Each row is a point on a landscape with many valleys, with its height.
A ball rolls from a point to whichever of its 2 nearest points has the largest drop for the distance, and stops where none of them is lower. Distance is the straight distance between rows; heights are no part of it.
k_176: [141 111 157 149 120 111 152 127 210 134 166 137  81 113 131 135 136 100
 139  83  57  97 104]  (h 55.6)
k_722: [127 128 144 110 132  88  96 139 107 101 130 147 127 111 130 129 110 116
 118 132 154 119 112]  (h 43.4)
k_948: [176 133 173  46 167 118  94 116  94 121  82 144 153 113 111 137 132 130
 142 124 175 153 148]  (h 36.5)
k_510: [184 129 129 164 158 129 121 139 143 170 110 143 144 142 147 146 151  86
 119  94 130 128 130]  (h 41.2)
k_210: [162 134 135 180 151 163 140 157 191 172 157 101  80 145 148 159 127  75
 157  94 119 126  96]  (h 54.7)
k_681: [130 168  78 140 161  72  89 126  74  84 120 181 164 125 146 123 100 133
  56 152 136 121  82]  (h 69.2)
k_685: [213 120 142 162 179 142 124 142 183 186 129 129 115 136 153 157 161  79
 139  81 122 140 117]  (h 46.3)
k_457: [ 70 131 125 129 147  89 151 101 108  85 140 125  95 144 138 141  54 103
 131 146 118  96  60]  (h 56.9)
k_472: [197 127 110 150 211  98  72 111 111 134  94 153 151 143 164 156 118  67
 117 132 174 139 101]  (h 30.7)
k_265: [ 97 141 105 134 175  89 137  95  99  92 120 139 128 134 147 139  54  91
 110 148 129 110  46]  (h 58.4)
k_386: [134 133 207  43 121 155 155 123 150 124 124 106  99 119  87 129 118 147
 170 108 100 123 143]  (h 52.8)
k_205: [145 150 183  31 134 104  83 121  80 104 135 129 125 115 107 125 109 163
 134 135 155 133 148]  (h 45.0)
k_760: [139 173 188 130 136 164 138 149 185 163 113 122 135 189 140 140 120  90
 153  90 121 107 131]  (h 25.7)
k_575: [113 121 120 141 138 150 137 143 122 161 119  99 105 145 130 141 119  91
 154 136 178 123 106]  (h 17.7)
k_482: [181 138 167 159 166 128 127 140 193 168 137 130 105 148 149 159 124  62
 146  82 103 108 105]  (h 50.8)
k_809: [171 113 152 102 177 128  78 131 126 156  90 107 117 143 136 143 132  61
 164 123 210 136 109]  (h 52.3)
k_388: [123 125 126  77 147 104  98 127  85 107 117 135 130  92 116 127 127 139
 123 146 182 142 118]  (h 49.6)
k_869: [133 135 172 123 141 131 111 152 150 159 123  89 105 156 136 141  95  72
 167 119 181 103 102]  (h 3.4)
k_375: [180 114 127  96 197 102  92 101 107 126  77 157 154 133 137 144 128  83
 123 116 184 149 113]  (h 37.4)
k_503: [ 64 116 118 128  92 204 182 126 159 135 152  93 103 133 105 114 142 176
 157 142  95 137 126]  (h 62.0)
k_382: [ 97 130  72 111 148  84 132  88  66  68 118 146 142  83 129 125 104 142
  81 169 120 148  80]  (h 64.5)
k_843: [164 132 158  67 117 194 153 110 157 148 120 139 151 114  98 129 163 171
 134 110  83 163 181]  (h 35.7)
k_752: [122 101 130  72 105  75  95  95 102  71 140 133 110  53 105 110 127 145
 126 154 145 146 121]  (h 61.5)
k_543: [140 135 163  58 154 150 126 114  89 135  78 108 145 134 110 134 117 133
 160 140 183 156 143]  (h 27.5)
k_762: [ 84 125 126  96 116 169 177 110  84 126 133  84 116 138 102 122 111 175
 149 162 130 150 137]  (h 24.7)
k_418: [143 126 113 132  93 189 131 139 194 166 139 148 159 110 122 120 184 170
 131 107 105 146 176]  (h 13.0)
k_588: [ 90 155 101 159 124 199 164 153 113 174 114  92 147 183 132 131 123 140
 138 146 155 133 141]  (h 40.3)
k_165: [173 139 126 171 159  64  98 129 106 122 116 194 168 141 172 140 118 110
  67 112 128 113 131]  (h 14.7)
k_769: [154 129 168 143 163 113 164 110 145 143 102 140 136 159 137 148  91  83
 127  90  93 102 115]  (h 41.7)
k_745: [165 132 173  95 145 146  99 156 146 173  93 109 123 138 122 137 158  85
 171 100 198 131 137]  (h 48.0)
k_216: [131 123 166 129 130 120 169 117 162 126 127 137 109 129 123 138 112 101
 139  94  75 106 110]  (h 47.9)
k_974: [ 65 120 105 139 103  89 104 131  83  68 168 124 102 123 133 101 112 172
 119 167 131 116  99]  (h 54.4)
k_71: [123 139 148 130  59 157  86 173 154 129 163 121 117 141 105  84 168 189
 145 128 113 129 178]  (h 43.5)
k_455: [121 100 153 126  90  79  95 148 148 107 156 119  80 100 118 117 128  98
 148 122 150 100 110]  (h 3.1)
k_938: [129 167  84  97 163  83  94 114  51  73 115 160 154  99 121 113 101 153
  73 167 144 143  87]  (h 67.2)
k_270: [157 102 138 155  84 107 121 117 227 139 175 144  91  91 131 117 161 112
 140  91  76 107 120]  (h 61.3)
k_28: [121 150 170 116  84 161 109 179 153 142 154 104 117 162 119 105 157 173
 154 119 140 121 161]  (h 49.7)
k_438: [167 127 111 128 147 155 164 102 102 155  81 157 191 121 123 125 159 172
  86 125  88 163 190]  (h 55.1)
k_460: [ 78 114  93 135  88 211 179 109 178 135 153 128 132 122 110 122 160 186
 138 134  60 147 152]  (h 66.4)
k_764: [ 74 118  49 163 102 179 165 129  94 138 127 102 148 113 115 118 156 153
 116 174 133 151 154]  (h 49.8)
k_307: [ 75 108  42 177  78 152 124 145 137 130 152 101 131 108 116  98 169 145
 135 168 132 136 151]  (h 55.8)
k_712: [138 156 196  67 114 124 102 149 112 117 135 117 118 143 118 123 113 160
 144 122 150 122 163]  (h 50.7)
k_398: [138 118 187  70 130 134 146 126 147 126 111 114 106 114  98 134 125 110
 169 105 134 125 129]  (h 52.9)
k_968: [133 111 140 143  85 136 129 133 201 136 152 149 116 112 116 116 162 146
 127 102  83 119 139]  (h 66.3)
k_189: [142 121 136 138 167  42 111 110 123  97 141 163 119 117 154 146  87  76
 101 114 115  98  83]  (h 29.6)
k_142: [150 123 130 199 151  47 115 134 136 110 164 161 110 133 174 149  94  81
  92 108  89  93  93]  (h 21.5)
k_717: [112 136 137 125 138  58 107 130 109  81 141 163 122 124 145 131  87 116
  96 121 121  96  87]  (h 36.4)
k_269: [140 124 151 140 158  93 125 117 132 121 120 139 120 148 145 150  85  77
 125 109 126 101  97]  (h 36.6)
k_166: [193 137 115 159 198  62  73 117 107 129 115 177 146 132 172 152 114  82
  92 119 149 117  99]  (h 24.9)
k_228: [126 133  83 171  83 183 111 162 161 149 143 148 167 127 118 104 179 181
 112 131 107 136 191]  (h 27.2)
k_930: [ 92 116 130 123 119 149 158 130 111 134 120  99 108 132 119 133 119 131
 148 139 152 132 113]  (h 5.7)
k_693: [150 153 173 114 114 145  98 179 153 162 114 119 128 153 125 127 154 112
 144  97 163 120 150]  (h 42.3)
k_797: [ 64  99  90 163  99  87 129 122 119  97 173  87  64 107 135 114 120  97
 138 161 132 116  74]  (h 40.1)
k_345: [148 131 110 122 165 161 176  96  84 142  72 142 179 138 124 145 131 140
 113 135 116 167 160]  (h 46.7)
k_552: [ 93  99 125 138  95 109 131 135 146 123 156  84  66 103 120 119 137 105
 157 143 150 120  93]  (h 27.7)
k_817: [103 157 160  80 130 165 148 121  85 149 129  62 126 165 105 132 115 182
 174 156 197 141 139]  (h 26.1)
k_139: [131 136 102 148  55 168  81 172 167 137 150 136 144 122 110  90 179 196
 140 135 122 138 195]  (h 36.3)
k_96: [102 106 121  78 118 115 125 109  92 108 125 108 108  74 107 123 129 137
 147 157 167 151 118]  (h 55.4)
k_326: [ 84 159 108 163 125  92 102 153  84  85 147 157 138 171 158 121  84 159
  87 145 121 106 113]  (h 73.0)
k_787: [ 60 119  74 122 122  93 151  80  72  61 138 120 121  89 129 118 104 152
 102 183 116 147  88]  (h 61.8)
k_152: [147 180 192  93 116 147 105 159 125 137 106 111 142 177 133 125 120 144
 143 111 146 119 170]  (h 48.6)
k_411: [159 150 152 107 111 193 138 142 170 158 126 148 158 132 117 130 170 166
 126  94  99 147 181]  (h 25.6)
k_333: [ 71 115  83 149 100 117 141 120  80  82 153 126 124 117 127 114 116 161
 107 167 116 132 123]  (h 58.1)
k_146: [ 93 131  69 164 126 193 167 143  96 153 109 108 154 147 125 132 137 139
 118 153 140 140 146]  (h 44.8)
k_583: [ 78 120 130 165 142  93 174 103 125  91 143 130  99 147 143 144  66  97
 123 122  76  90  79]  (h 55.2)
k_272: [157  97  30 175 114 129 131 101 154 172 131 117 158  71 130 116 190 116
 111 148 112 162 163]  (h 70.8)
k_893: [153  95 176  70 112 107 110 130 155 127 120 113  91  71  97 122 153 100
 163 108 156 126 124]  (h 42.1)
k_519: [ 88 122  84 162  82 147 104 166 109 133 150 107 136 135 121  97 157 174
 123 164 156 129 162]  (h 60.7)
k_896: [167  93  73 147 130 132 137  96 123 156  98 135 172  73 126 110 191 128
 101 138 127 160 166]  (h 67.7)
k_354: [ 98 168 151 115 126 191 160 139 105 159 123  72 140 194 127 124 116 167
 161 151 169 132 146]  (h 33.9)
k_946: [160 129 115 222 139  73 116 148 134 128 151 170 133 166 182 139 113 101
  74 105  85  91 124]  (h 13.8)
k_998: [133 155 201 104 141 148 133 153 175 165 113  99 108 178 130 139  96  81
 178 100 148  90 116]  (h 16.2)
k_925: [ 97 120 107 136 110  96  94 145 104 106 147 132 114 115 141 119 123 135
 117 152 168 116 109]  (h 49.3)
k_376: [165  94 177 114 110  73 101 140 171 121 143 133  96  86 113 123 145  85
 145  96 137 104 123]  (h 26.4)
k_777: [162 118 151 127  74 118 104 149 168 121 141 154 132 106 108 103 156 158
 126 109 108 124 168]  (h 71.0)
k_465: [109 135  92 119 157 168 176  96  62 124  86 130 176 150 125 149  95 147
 113 160 126 159 139]  (h 40.2)
k_324: [165 131 195  43 127 167 156 103 133 135 109 114 130 120  92 134 133 157
 150 107  88 156 169]  (h 45.1)
k_206: [ 99 109  52 159  87 197 165 113 185 156 146 123 154 102 121 120 180 165
 133 140  90 148 160]  (h 69.7)
k_136: [119 137 138  62 131 172 134 124  71 154 103  79 140 134 104 127 139 168
 162 162 202 162 151]  (h 16.4)
k_258: [103 106 132 171 113  77 148 113 137  87 153 144  98 126 140 129 105 104
 109 113  68  99 101]  (h 52.1)
k_982: [148 155 151 145 135 150 131 152 141 156 103 137 151 165 135 139 130 108
 120  97 130 126 146]  (h 34.6)
k_255: [ 88 136 115 105 134 153 170  90  66  99 117 111 134 135 117 139  83 162
 125 163 111 147 127]  (h 34.0)
k_75: [161 137 133 183 139  81 130 130 120 133 119 182 159 160 170 135 118 124
  73 100  83 105 141]  (h 23.0)
k_373: [178 112 166  70 192 111 126  90 109 124  63 151 150 126 115 141 122  98
 146 112 149 142 135]  (h 44.9)
k_169: [106 173  69 164 137  90  86 158  69  81 139 182 165 151 161 116 100 159
  49 152 131 121 112]  (h 71.1)
k_507: [ 88 143 109 173 132  67 115 126  87  59 150 176 135 156 162 124  79 157
  72 132  69  99 112]  (h 74.8)
k_407: [ 91 123 150 117  91 180 155 150 151 145 147  90  99 144 103 110 151 171
 167 136 132 126 139]  (h 56.7)
k_471: [113 104  14 177  91 164 148 111 174 162 142 121 158  84 128 115 186 137
 124 153  97 154 167]  (h 72.2)
k_310: [130 125 100 174 130 178 143 148 168 171 149 106 109 137 137 143 151  98
 146 108 129 128 110]  (h 57.9)
k_312: [ 97  96 123 168 110  74 137 117 149  90 174 102  67 111 139 129 103  76
 132 129  93 102  77]  (h 47.1)
k_405: [170  93 102 110 138 153 171  86 128 152  91 147 169  83 105 116 170 154
 109 130  91 166 167]  (h 62.5)

For each start below, name the point where the ball stops.
k_326: k_722
k_457: k_455
k_519: k_136
k_307: k_136
k_272: k_930
k_471: k_418
